A landscape with many peaks, sampled at points; each row gives a point and its height.
A climber steps from a point to the highest of its 3 nearest points, and stops where none of them is higher. Distance is the straight distance between rows; heights are no part of it.
K_747 (h 7.25): [129 148 143 109 103  80  99 101 133  99  90 135 165 120  98 128 141 131
 139  96 161 146 133  81 121]
K_557 (h 2.53): [144 128 128  99 104 122 121  77 170  69  99 113 164 112  95 128 140 146
 157 107 142 146  88 146 111]
K_32 (h 7.13): [127 129 137 113  96  91 108 104 121 114  94 136 163 128  87  81 134 152
 146 118 153 121 113  94  99]
K_45 (h 2.01): [ 78 130 128 147 210 122  82  90 190 114 112 100  80 118 137 140 136 140
 163 108 163 144 140 109 136]
K_874 (h 3.56): [ 69 188 180 127 181 178 164 141 182 136 122 102  79  48 123 154 121  97
  55 137  59 124 134 108  79]
K_725 (h 4.50): [176 140 150 170  83 168 150 141  78 112 158 174 172 171 114 141 128 109
  89 132 127 134 151 135 181]
K_340 (h 3.98): [ 77 164 154 133 195 131 134 168 163 146 155 122  71 101 120 155 123 121
  70 113  70 132 144  78  82]
K_925 (h 5.02): [134 141 152 108 120 136 137 161  93 115 166 142 143 152 143 149 122  98
 100  90 120 147 143 120 182]
K_220 (h 1.68): [ 76 133 134  96 183  92 107 115 163 104 131 109  87 133 119 128 134 112
 145 117 160 160 166  97 110]
K_945 (h 2.94): [151 119 154 152  79 135 167 124  79 126 165 147 187 163 145  93 142 101
 114 138 120 138 126 147 159]
K_342 (h 4.35): [ 87 153 130  96 145 145 120 147 135 153  64 120 127  68  63 164 151  78
 116 171  57 106 174  85 116]
K_496 (h 3.46): [164 121 110 154 193 111  68 114 171  75 124  83 114 108 132 167 110 141
 178 100 173  91 109 141 112]
K_31 (h 3.85): [153  82  91 117  74 153 162  97 102 126 101 106 116 109 144 137 131 167
 152 132 130 136  57 200  82]
K_626 (h 4.07): [130 156 150 126 117 174 157 171 102 131 151 153 136 174 140 181 114 109
  66 125 110 147 162 111 175]
K_783 (h 5.92): [139 108 131 164 163 112 134 143 104 130 197 149 128 164 138  88 112  99
 131 179 150 109 171 162 139]
K_928 (h 6.41): [125 138 142  76 137 122 146 147  96 116 162 105 124 134 160 129 118 106
 113  87 135 161 158  98 139]
K_168 (h 6.36): [103 179 161 127 112 169 133 155 119 151 118 155 122 142 113 184 134 106
  99 138  86 136 149  67 173]
K_744 (h 5.20): [149 185 149 124 109 179 140 158 120 149 112 184 151 187  66 139 154 133
  98 148 107 105 147  98 178]
K_657 (h 6.85): [128 118 124 144 165 128 127 132 147 133 176  96  94 138 163  91 127 111
 174 127 166 112 150 150 168]
K_124 (h 3.19): [184 104  99 146 145 107 120 133 139  97 106  86  97  98 137 140 114 149
 177 142 151  87  95 180  67]
K_696 (h 6.09): [131 138 137 123  81  97 119 135 102 119  90 139 167 141  97  80 137 145
 131  96 148 115 105  84 123]
K_975 (h 2.08): [185  91 101 166 151 103  87 137 163 109 114  75 103 114 140 139 110 148
 158 131 172  93  83 176  89]
K_684 (h 2.27): [101 113 119 141  71 136 139  88 112 171 120 134 153 143 117  74 142 162
 169 147 142 114  61 160 124]
K_980 (h 3.82): [ 77 112 121 139 191 102 109 126 158 136 162 112  96 130 155 131 123 118
 140 116 151 150 159  97 146]
K_6 (h 4.64): [148  64  73 152  82 148 124  83  75 154  58 148 124 134 156 150 121 160
 157 156 106 122  52 180  91]
K_987 (h 2.81): [178  83 102 171 138 112 111 124 145 155 111  91  79  87 209 121 128 142
 138 139 143  96 107 186 119]
K_632 (h 2.85): [103 123 115 132  90 122 120  98 102 140 115 145 175 149  99  75 133 154
 163 118 154 125  93 131  99]
K_297 (h 4.20): [127 122 147 160  67 124 140 124  89 146 158 166 184 163 122  70 129 129
 138 105 136 125  98 122 160]
K_34 (h 3.21): [164 102  97 130 150 121 108 129 175 110 127  98  88 118 146 112 131 128
 180 138 181  98 121 165 120]
K_634 (h 7.53): [166 128 110 114 163 115 107 123 165  81 128  99 100 107 107 158 110 135
 181 111 155 113 112 153  92]
K_207 (h 6.40): [144 177 150 119 102 143 120 163 112 138 101 148 147 145 100 126 137 134
 114 118  93 122 148  53 165]
K_682 (h 6.19): [103 108 131 205 170 109 124 150 120 141 204 139 139 165 143 119 125 113
 101 155 154 132 185 146 138]
K_275 (h 0.91): [132 112 129 126  86 144 187 118  92 132 175 135 145 134 151  69 129 110
 143 152 150 117 115 196 149]
K_236 (h 4.90): [ 82 159 149 111 106 152 109 163 152 155  72 108 131  62 105 183 149 103
 105 149  58 153 168  65 137]
K_844 (h 0.13): [120  93 114 143  71 154 183  78 106 163 140 143 161 128 142  85 153 138
 156 162 104 126  71 190 137]
K_464 (h 7.26): [127 128 127 117  72 136 137  91 119 122 109 105 145 130 130 103 155 143
 150 119 165 145  84 154 127]
K_784 (h 4.70): [124 113 132  85 104 131 141 110 106  88 149 110 127 133 138  97 145 117
 145 112 165 137 109 137 147]
K_150 (h 4.66): [152 110 126 131 120 139 150 123 140 139 170 107  96 121 162 101 132 115
 174 170 151  82 142 195 137]
K_401 (h 5.71): [122 120 145 135 154 115 141 149 119 118 188 128 122 152 154 113 123 101
 123 130 150 130 174 121 149]
K_508 (h 4.42): [ 97 160 144 191 194 143 138 162 163 157 144 133  89 140 126 159 122 141
  45 120  96 110 136  84 114]
K_545 (h 8.46): [108 113 115 177 178 120 123 124 154 152 180 122 135 132 170 125 142 128
 149 136 155 114 158 134 192]
K_664 (h 2.50): [194  70  93 146 114 108 162 118  99 185 124 144  71 106 177 105 100 155
 141 186  67 127 109 198  85]
K_883 (h 3.09): [ 70 143 154 141 201  95 109 146 148 142 142 105  76 118 155 151 126 118
  93 108 109 150 154  71  92]
K_724 (h 2.32): [167 103 114  84 117 144 142 110 139  78 118 100  99 117 133 119 113 138
 158 124 173 126  93 190 104]
K_976 (h 7.23): [ 88 139 152  88 175 100 109 147 114 112 121 102  93  90 145 168 113 102
  67 106  90 178 158  90 106]
K_537 (h 3.84): [144 131 148 132 133 185 155 161 116 125 164 181 132 178 130 184 118  92
  41 144 119 158 191 145 156]
K_457 (h 3.03): [147 111 127  76 130 125 128  93 159  58 127 102 134 102  99 147 115 144
 166  99 169 124 109 151 116]
K_758 (h 5.47): [135 104 105 114 103 128 111  91 140 122  86 139 169 122  86 145 141 171
 187 123 138 130  47 161  91]
K_759 (h 5.68): [116 160 143  98 139 135 131 152 105 116 128 117 105 116 160 180 116 107
  86  80  97 165 166  88 124]
K_67 (h 3.07): [147 108 114  91  93 169 161 100 129 132 118 110 117 116 149  97 126 143
 163 130 139 111  82 217 135]
K_790 (h 5.73): [128 129  91 122 108 116 104  81 158 112  98 130 195 131  65 147 132 171
 195 108 123 121  71 168  85]
K_471 (h 7.98): [102 137 137  82 135  98 114 124 112 102  85 114 137  94 133 166 126 110
 106  91 120 182 153  80 120]
K_568 (h 2.84): [ 73 143 125 143 199  98  97 111 178 117 133 100  75 138 151 123 136 116
 141 116 175 145 154  96 134]
K_636 (h 5.66): [134 125 120 122 139 120 144 135 138 127 181 132 117 140 138  97 120 109
 153 144 170 107 155 158 142]
K_523 (h 5.25): [157 160 154 159  79 160 139 165  97 130 140 194 173 190  88 135 139 115
  97 140 125 131 125 117 175]
K_704 (h 5.08): [ 98 149 145 106 168 135 127 156 114 132 173 116 101 131 142 162  95 100
  66 107 108 141 163  80 137]
K_319 (h 5.67): [157 164 145 140  95 149 137 166 119 150 128 189 161 189  90 126 139 129
 110 132 115 116 141  92 183]
K_483 (h 0.76): [120 143 122 110 204 100  85 104 173  84 112  98  90 116 100 138 128 120
 163 123 176 168 164 113 115]
K_122 (h 8.34): [103 124 124 104  84 109 121  83 137 104 107 124 156 137 104 111 152 156
 162 124 176 139  94 114 131]
K_721 (h 5.13): [131 103  72 137  80 141 110  84 111 152  69 133 143 115 117 157 132 186
 190 127 122 120  44 181  72]
K_409 (h 4.58): [147 101 144 154 139 107 163 120 116 127 203 145 132 142 155  80 131 119
 130 190 144  93 159 181 158]
K_530 (h 2.65): [137 102  99 172 163 134  77 105 185 108 130  87  95 119 163 146 127 140
 168  94 180 114 122 168 154]
K_516 (h 5.16): [136 140 129 143  74 109 143 122  98 128 138 139 183 149 124  72 130 133
 134  87 137 126 105 101 146]
K_829 (h 5.53): [139 132 142 140 164 150 142 170  96 121 188 151 128 179 134 156 120 107
  56 131 140 135 177 138 146]
K_264 (h 5.18): [ 87 172 144 110 118 153 116 167 153 148  96 123 136  98 116 180 139 107
 110 143  56 123 166  55 149]
K_807 (h 3.81): [102 129  95 126  82 137 113  85 133 140  92 138 178 153  91  92 147 164
 161 148 148 129  77 162  91]
K_362 (h 8.56): [139 112 137 157 156 142 137 160  95 114 201 153 146 171 147 107 116  96
  97 161 146 115 164 154 155]
K_301 (h 4.57): [112 131 142 190 182 148 132 183 135 148 193 165 105 174 123 152 112 120
  33 132 134 150 184 133 132]
K_175 (h 5.48): [118 159 137 101 117 118 113 168 143 126  72 136 150 105 101 145 139 116
 124 122  73 135 151  45 150]
K_519 (h 3.43): [156  80  85 125  87 150 171 106  82 168  88 124  71 119 174 117  99 162
 131 166  69 139  73 213  89]
K_262 (h 7.04): [117 170 149 113  97 146 121 149 117 127 114 149 152 127 139 152 138 130
 113 112 104 146 141  59 167]
K_139 (h 3.90): [156 116 144 142 123 176 159 174  77 130 185 151 149 183 144 148 105  89
  69 140 126 136 167 168 170]
K_73 (h 4.06): [155 100 108 162 132 124 116 118 166 150 150 103  93 107 152  99 126 147
 164 155 167  76 134 184 133]
K_875 (h 2.59): [183  88 105 129 127 110 139 142 129 122 119 100  68 103 144 115 105 157
 158 151 148  87  98 190  83]
K_399 (h 6.66): [122 141 150 123 110  66 103 129 121  93  86 131 167  92 107 161 139 118
 130 111 123 179 141  63 128]
K_552 (h 3.18): [125 129 116 147  74 123 137 102  92 160 132 154 186 159 113  54 131 145
 140 115 145 106 106 122 121]
K_695 (h 3.20): [136 114 123  79 124 129 127  96 154  67 127 103 117 124 112 130 144 139
 178  98 159 134 120 151 127]
K_849 (h 4.59): [ 94 169 159 162 201 169 158 167 171 145 169 131  86 118 109 171 117 126
  28 150  88 127 137 109 123]
K_41 (h 5.76): [137 133 149 111  91 110 110 138 114 108  97 133 141 128 107 123 141 134
 120  90 107 137 133  52 141]
K_125 (h 7.48): [124 131 118 100 101  71  97  90 153 114  87 136 182 113  63 114 143 156
 148 131 153 134 101 107  94]
K_911 (h 5.09): [115 170 136  87 127 150 131 163 127 154  79 154 146 114  76 159 148 114
 109 146  71 104 164  70 159]
K_437 (h 4.78): [108 161 141 105 184 172 153 171 135 131 165 136 105 135 126 173 101 105
  46 134  95 148 164  99 115]
K_419 (h 4.65): [123 127 127  98 136 113 142 126 121 113 175 119 122 130 158  98 124 108
 145 120 171 133 162 120 147]
K_186 (h 5.19): [112 128 141  59 139  92 114  92 140  75 118  98 144 119 120 161 128 102
 144 108 148 181 153 100 116]
K_385 (h 8.09): [121 148 146  95 111 105 125 139 100 109 118 130 149 119 156 137 120 114
 105 102 125 170 148  79 163]
K_574 (h 4.54): [108 149 136 115 114 122 109 153 138 122  63 106 148  75 114 183 139  95
  96 119  60 174 142  59 128]
K_336 (h 2.99): [176  78 110 132 112 136 152 123 123 158 119 122  89 109 159 101 106 139
 160 154 129  91 107 208  94]
K_700 (h 6.13): [142 145 130 148  84 137 148 143  83 153 148 172 178 169  90  58 133 124
 125 116 111  81 118 108 131]
K_861 (h 7.14): [155 119 119 122 122 102 118  73 172  74 111 122 182 106 101 176 113 164
 177  84 109 130  62 178  78]
K_542 (h 7.19): [105 115 133 195 177  97 130 131 125 139 196 154 152 155 168 109 138 120
 128 169 172 112 158 155 181]
K_201 (h 7.69): [131 136 130  99 116  58  95 120 133 120  82 140 178 126  72 108 135 143
 138 113 138 145 138  78 102]
K_446 (h 5.72): [100 157 157  94 154 154 133 169 138 140 120 108 120  84 145 180 122  92
  64 123  61 168 140  84 122]
K_255 (h 5.88): [134 175 132 117 108 123 118 165 114 135  76 152 152 121  93 119 125 119
 110  94  97 122 162  65 133]
K_927 (h 3.83): [ 73 176 160 172 190 129 119 157 158 151 128 106  61  76 134 130 139 127
  45 112  54 135 116  79  76]
K_515 (h 4.86): [103 127 136 125 187  95 124 146 118 128 175 133  99 155 147 123 123 108
 124 110 150 133 171  99 135]
K_92 (h 5.93): [ 99 159 142 105 116 160 136 150 127 144 134 142 112 116 144 184 127 103
  67 110  78 154 145  83 157]
K_445 (h 3.55): [151  97 119 174 148 129 103 112 165 134 130  73  96 123 168 104 132 133
 173 126 169  88 134 161 154]
K_217 (h 2.60): [109 130 117 118 189 113 102 111 165 101 161 117  90 140 128 122 130 120
 151 116 194 126 158 105 141]
K_84 (h 7.57): [137 157 128 131  95 123 134 145  89 147 124 155 168 167  97  89 130 136
 123 110 132 114 117  83 143]
K_5 (h 4.45): [112  97  96 109  67 157 128  82 126 136  85 125 136 130 125 110 136 168
 172 139 137 128  65 174  99]
K_609 (h 4.08): [143  68  71 144  96 167 114  82  71 203  46 165 105 130 149 128 128 168
 166 186  84 135  71 166 101]
K_837 (h 4.13): [144  74  84 127  87 159 150  87  94 165  78 136 123 106 147 126 105 168
 150 140  90 114  58 191 112]
K_57 (h 2.18): [164  79 105 124 113 144 172 109 118 161 152 129 101 115 162  80 115 144
 141 190  87  98 115 226 127]
K_958 (h 3.50): [189  99 114 188 117 110 138 129 148 177 149 120  89 100 194  93 125 145
 144 186 123  70 111 194 115]
K_82 (h 8.04): [140 138 142  86 135  88 104 129 123 125  64 141 163 113  76 112 138 126
 119 110 125 128 141  69  90]

Call two points neighbours if one is among the 3 nearest of the other. Go from one point of each pair to the other, from neighbour to neighbour, staying as high as possible. Name the lowest point that can't be avoided.
K_122 / K_82 -> K_32
K_82 / K_401 -> K_419
K_401 / K_861 -> K_5
K_84 / K_385 -> K_696
K_362 / K_545 -> K_682
K_82 / K_385 -> K_399

Two climbers start at each pair of points below. Name the first point that both come to, or write none.
K_664 / K_609 -> K_6
K_530 / K_34 -> K_73
K_236 / K_574 -> K_175
K_342 / K_704 -> K_262
K_220 / K_483 -> K_980
